Points on a hilly landscape, in no order, each with its height.
From any point a climber steps to the highest of the 2 points nearest to it. It stops when none of these is higher. Distance is the straight distance between rows; heights are no part of it.
J533: [ 14  -1 -10 -10   3  -1   8  17 -19  -3 -25  -7  20 -15   5  -4   1  -2
  11  -5]  h=7.72
J233: [ -3   9   1   7   5  24 -21  -4  -6   2  -9  -3  26 -10  11  24   2  13
  11   0]  h=4.45
J695: [  5  -9   5 -17   1 -14   0   6  23  -5  14  -7 -32   1 -41   0 -22 -20
 -31   3]  h=2.76
J11: [ -3  24  13   6   0  -9  -6 -30  14   7  19 -13 -10 -13  13  -6   3  -3
  -7  -8]  h=1.39
J696: [  3 -13  -1   2 -25   2  -5  10  -3 -13  -2  20  20  -8  -3  -5 -11  16
   2   8]  h=5.39
J933: [ -8  -1  -7 -11   6  -9 -11  -3  11   5   5  13   8 -20  42  -6  14 -12
   5  -4]  h=2.20
J315: [  5  -6  12  -6   8  -8   2  -2  13  -6  24   2 -15   1 -26  -4 -25   7
 -40   5]  h=2.89
J663: [ -5  11 -23   3  19  -4  -4   1 -17  -1  -3   4  15 -13   8   2  37   9
   6  -1]  h=5.12
J851: [-17  -5   8   6   5   3 -29   7  -3 -16 -12  14   8 -16   0  -2  17   7
  21 -10]  h=2.10
J125: [ 13  20   6   7  11 -11  14 -14  26   3   4   0 -36  14 -33  11 -10 -13
 -35  15]  h=0.79
J407: [ -9  10   0  17  14   3   9 -34   3  -3  18  -7  -2 -15  34  18  -6 -19
 -13  10]  h=3.70
J626: [ -7 -13  -5  -9 -22  -7  -4  20 -36  21 -11  16  15  10 -10   3  17  24
  27   3]  h=3.56
J859: [ 13 -33   8 -12 -10   2   0  35 -35  -3 -31  23   8   7  12  10  11  14
  53 -28]  h=5.33
J72: [-18 -10 -12   3  13  22 -22 -21  12  -2   2   1  -7   2  15  -8  22   2
   5   0]  h=6.12
J220: [ 13  20  14  13  -6  11   5 -27  33  -7  13 -24 -19  -6 -15  15   2  -8
 -22  23]  h=6.51
J579: [-14 -17  -4  -1   7   5  22   8   8  -6   8   7   1   8   2 -20  13   1
  -5   8]  h=2.35
J70: [  3 -26  14  -3   0  -9  -7  14 -11  17 -31  -6  10   3   0 -14   2  17
  18 -14]  h=3.30
J410: [-23  -6  10  -5  -2 -16   1  30 -19 -14  -6   3   7   2  -7  10   0  16
   0  -3]  h=5.36
J231: [ -4  11  22  13  10 -24   3   6 -10   1 -14   1   1  14   1  -5  -9  12
  -3  -6]  h=6.03
J518: [ 14  -5 -11 -17 -20  -1  21  23 -12  -2 -18  -9  12  11 -10  10  -3  15
   5  -6]  h=6.90
J393: [ -4  11 -14   8  35  10  11  -8  -5  -1 -10 -16   2  -2  14   4  22  -2
  -1   7]  h=6.07
J730: [ -4  15 -15  -1  10   2  -3 -35  14  -6  -4   8  -3 -25  47  -4  22 -12
   6  -3]  h=2.47
J190: [ -4  17  -9  -6   0   3   9   7  -8  14  10   1  -4  23   5 -12   0 -12
 -12  25]  h=1.91
J918: [ -6   2 -26   9   1  10   2  -1   6 -20   7  19  20   9  12  -3  16  17
  -3 -13]  h=1.10
J412: [  3  -5  -5  -8 -31   5  -3  23 -23  -9 -23  -2  16  20   0  14 -18  12
  11   2]  h=6.42
J809: [ -7 -33   7  -5 -17 -19   2  39 -32  -8 -24   6   2  -8  -8  12   5  16
  10 -13]  h=5.89
J6: [  0   9   1   4  -4   6   9   2   4  -7  24  11  16  16  10  -4   4  29
   0 -16]  h=1.30
J625: [  6  23  -7   5  17   0  13 -33  31   0  30  -3 -52  10  -7  27  -7 -27
 -40   9]  h=0.53
J400: [-13   8 -18  17  12   8 -10 -26  -3  -6  16   4  14 -21  27  24   5  -3
  -1   4]  h=4.02
J657: [-14  -7  -2 -11  11  17 -33   4  -4  -4 -20  25  12 -13  10  12   4  18
  33 -21]  h=2.23
J807: [  1  -1   0  -8   6  -8  -9  14 -11 -10 -12  -9   2  25  -6  18 -13  -7
 -26   9]  h=1.50
J832: [ -9 -18  -1 -23 -16 -16   4  26 -34  30   0  -6   3   6 -15  -6  -2  13
   7   7]  h=3.94
J187: [ 11   2   0  -6   7  16 -25  18 -30   7 -19  45  13  -3  10   1  21  12
  50 -12]  h=2.55
J470: [  2  -5  21  12 -12  -9 -11   5  -3  -6  16  -8  -3  15 -21 -18 -16 -19
   4  -2]  h=5.91
J587: [ 14 -22   3 -11 -33   0  13  32 -26  -3 -13  -3  12  -9  -3   6   8  24
  26 -12]  h=6.44
J710: [ -2   0   8  14   4   1  15 -38  41   0  24 -14 -33  -4  -1  15  -5 -21
 -11  14]  h=6.74
J979: [  9   1 -21  -6  -8  -7   3  -2  12  -3 -31   1  17 -16   8  -4   9   7
  -2   2]  h=6.78
J912: [  8   7  14 -19   3  -8   0   3  31  -6  27 -14 -35  -2 -23  12 -15 -43
 -27  10]  h=2.68
J324: [  0  -3  -8  14  12  28 -21 -17   2  -7   5  14  26 -22  24  11  -5   9
   9  -2]  h=4.27
J638: [ -5   0   5   6   4  -2   7   8 -16   5   3 -13  15  -9  -5 -22  10  -7
  28 -26]  h=5.29
J840: [-14   4  -1  14  10  -4  12 -13  10 -12  20  -7  11   7  -2   1  24  -9
  10  -9]  h=1.85
J4: [  4 -18  -7  -9  10   5  -5  27 -36  12 -32  19  22  12   6  16   5  22
  42 -30]  h=4.93
J66: [  8  -2  -1   3 -17 -18  10   1   6  -9  -5  13   9  -5 -15  -4 -23  12
 -14  10]  h=5.80
J171: [-26 -11   2   6   5   0 -13  -6   5 -16  12   2  22 -10  -4   8  22   6
  18 -15]  h=1.98
J815: [ 10  -2  15   1   1  -2  20  22   4 -11  -1  -7 -19   2 -17 -13  -6 -11
 -10  16]  h=2.56
J515: [  4   8   1   5 -26  13  -5   8 -22   7  -9  -1  20 -10 -11   2  -4  12
  32  -6]  h=4.43
J864: [ -7 -17   2   4  -2   7 -17 -30  30 -14   9   1  -7  -1  14  -2   9   3
 -19   3]  h=6.60
J766: [  0 -21  16  -1  -4   6  26  26   4 -15  -1   2  -1  11  -4 -13   0   8
   9   8]  h=2.46
J326: [ -7  23  -9  -4 -13  -2   6   8  -6 -10   8  -2   3 -15  11  -8  -8  -9
   4   9]  h=1.66
J434: [  8  -4  19 -16  -9 -13  15  29  10  -4   5   1 -44   5 -39   2 -17  -8
 -20  19]  h=2.66
J945: [ -3   6  -6 -13  -5  13 -14 -15  -2  24   6 -18  11  -3  10  -6  -2   4
  15  -7]  h=1.32
J5: [  2  -8  16   4  -1 -28  -4  10  -8   2  -8   8  11   3  -7   2  14  16
 -10   4]  h=5.42
J675: [ -6   7  -6  -9  -6  11  -8  -5   5   4   5 -31 -19   7 -22  -6 -13   1
 -11  -9]  h=1.52
J984: [  4   8  17 -10 -17   1  -7   4  -2  18   7 -19 -13  31 -22   3 -22   8
 -18   2]  h=1.61
J325: [ -9   5  12  -7   1   0  -3  13  -3  13   9   1 -13  32  -4   5 -24  -5
 -19  20]  h=1.72
J111: [ -2  -6 -11 -12 -20  15 -17   8  -3  -3 -18   1   9  25   9   4   7   7
  19   6]  h=5.92
J622: [-19   8  -7   7   7   3 -10   1   0 -20  -6  -2 -10   7   6  10  -9 -11
 -23  18]  h=1.24
J442: [ 16   6   5   1  16  -1   5   2  -4   4  -2 -18  16  -3   8  -2   4  -7
  -4  -4]  h=6.88
J691: [ 19   4 -14   0  -2  13  -5   0 -15   0  -9  23  20  16  12 -16  17  13
  26 -18]  h=4.50
J726: [-23  -8   4   2  18   8  -7 -11  16   8   6 -13 -20   4   6  -9  -1 -15
  -6   7]  h=6.43
J615: [  4  -3   9 -10  18   2  -8   8  -1   2  35  -9 -18   1  -6 -13 -11   1
 -30  -6]  h=2.73
J655: [  0   8 -17  13  23  -1  18 -20   7 -16   7  -2  -6 -19   7 -14   5 -16
 -15  -9]  h=3.07
J658: [ 22  22  14   7  16  -5  22  -9  41  -1  30   1 -47   5 -26  22  -4 -20
 -42   8]  h=0.67
J333: [ 11   7 -13  -6 -13  -3  13 -10  14  12 -10  -4  14 -14  -6  -4 -14   8
 -15  11]  h=6.20
J853: [ -1  -8   4  -9  15  -7  16  -2   2  23  14 -17   1  -1  -7   9  -7 -23
 -14  18]  h=5.06
J82: [  5  11   4   7  -3  -5  11 -54  40   8  29  -9 -48 -16  22  15  -9 -38
 -28  13]  h=6.46
J939: [  1 -10  16   6  -4 -11   4  16 -23   6   0 -20   0  11 -11 -20  -6 -25
  15 -12]  h=5.62
J305: [ -6  13  14  19   0 -27  -3 -13   8 -11 -22  -6  -3   4 -12   0 -16  -2
 -14 -12]  h=6.71
J481: [-11 -22   7 -11   2   4  12  26 -13  17 -25 -21  -1   2  -6  -5  -4   2
  20  -2]  h=3.52
J243: [ -8  -5  -3  19  -1   5   0 -47  35  -6  13  -5 -26   7  20   5   9 -15
 -15   4]  h=7.15
J268: [  7   0  10  -8 -20  -1  -3   7 -20  21  -1  -7   8  -3 -16  -8  -7  10
   6   6]  h=4.19
J351: [ 18 -18 -11  -9 -19  -2   2  39 -46  -1 -27  17  10 -17   7   0   0  20
  32 -21]  h=5.90
J332: [-16  -1 -12   0  -4   1 -10  18 -27  15 -28  39  11   4   0   2  22   6
  37  -2]  h=2.99
J67: [ 12  15  11   4  -2  13   4  -1   2 -12  20  -6   0   6   8 -20 -12  24
 -17  -4]  h=1.40
J318: [  5   3  -5  17  24  -4  10 -26   9   2  14  -5  -8 -11  10  -7 -19 -17
 -24   9]  h=3.39
J150: [  2   9  -4  13   4   2   2  -1  -5   5  -6  13  27  -3   6 -12  19  -4
  36 -17]  h=4.96
J414: [ -5  19   4  19  11  -2  -3 -11   8 -12  -1   0 -27  13 -13   2  -4  -5
 -28  13]  h=0.99
J974: [ -9  19   7  18  -1   5  -7 -10   0  -6   8  -2  -3 -10   9 -10  -2   9
   3   0]  h=1.51
J941: [-19   2 -20 -14  -9   7 -16  -3   6  16  -8 -20   1   8 -16  -8   3   5
   6 -12]  h=1.42
J782: [ 10   7  26   4  18  -6  22 -16  19  18  18 -16  -9   2  -8  12 -12 -10
 -17  18]  h=5.23
J624: [  7  29 -13 -10  -1 -11  14  -3  12   2   3 -12  -8  -5  -5   2 -20  -2
 -33   9]  h=5.75
J818: [  3  -2 -24  14  13   0  -5 -42  18 -11   3  -4 -10 -20  24 -11  20 -28
  -6  -4]  h=2.74
J430: [-13  -1 -28   0   0  -4 -15 -19  10   9  -9  23  22  -8  31  -6   4 -12
  19  -1]  h=1.97
J817: [ 23   7   9 -15   2 -12  25   2  20  13   2  -9 -13 -14 -18  14 -18  -1
 -28  20]  h=5.41
J754: [ 13   0  -5   0   3 -10  -1 -23  22  -5  26   1 -11  -3  -7  -3  -7 -17
 -35   3]  h=3.12
J427: [ 13 -14  -9   6 -22   2  -4  17 -15  -9  -3  31  20   3   4 -11   4  17
  27 -12]  h=4.92
J688: [ -3   2 -17  -4   2   4  15   2   3  15   3   7  11  17  20 -21  17  -1
   7  10]  h=2.15
J756: [  0 -15  17  -1   0   7 -19  -6   4   0   8 -14 -12   1  -4 -19  -3 -20
   0  12]  h=6.16
J930: [ 11   8   7  10  -7  27   4   6 -10  -9  -4  -1  31   0   6   6   2  20
  25  -4]  h=4.63
J207: [  7  10  -7   3   3  21 -33   2  -9 -17 -17  44  25 -10   5  15  10  15
  43 -22]  h=2.34
J735: [ -2 -35   9 -18 -10 -14  10  31 -19  18 -17 -17  -7   8 -28   3 -10   6
  -3   1]  h=3.71

Call two points neighbours if one is among the 2 nearest of the other. Go from one point of each pair to the other, from neighbour to neighbour, staying as high as possible. Name the lowest point that can't be avoided.
J587 / J305 | J410
J243 / J533 | J782
J243 / J726 | J72

For each start below, name the point where the climber stops.
J691 | J726
J67 | J315
J851 | J930
J658 | J315
J984 | J315
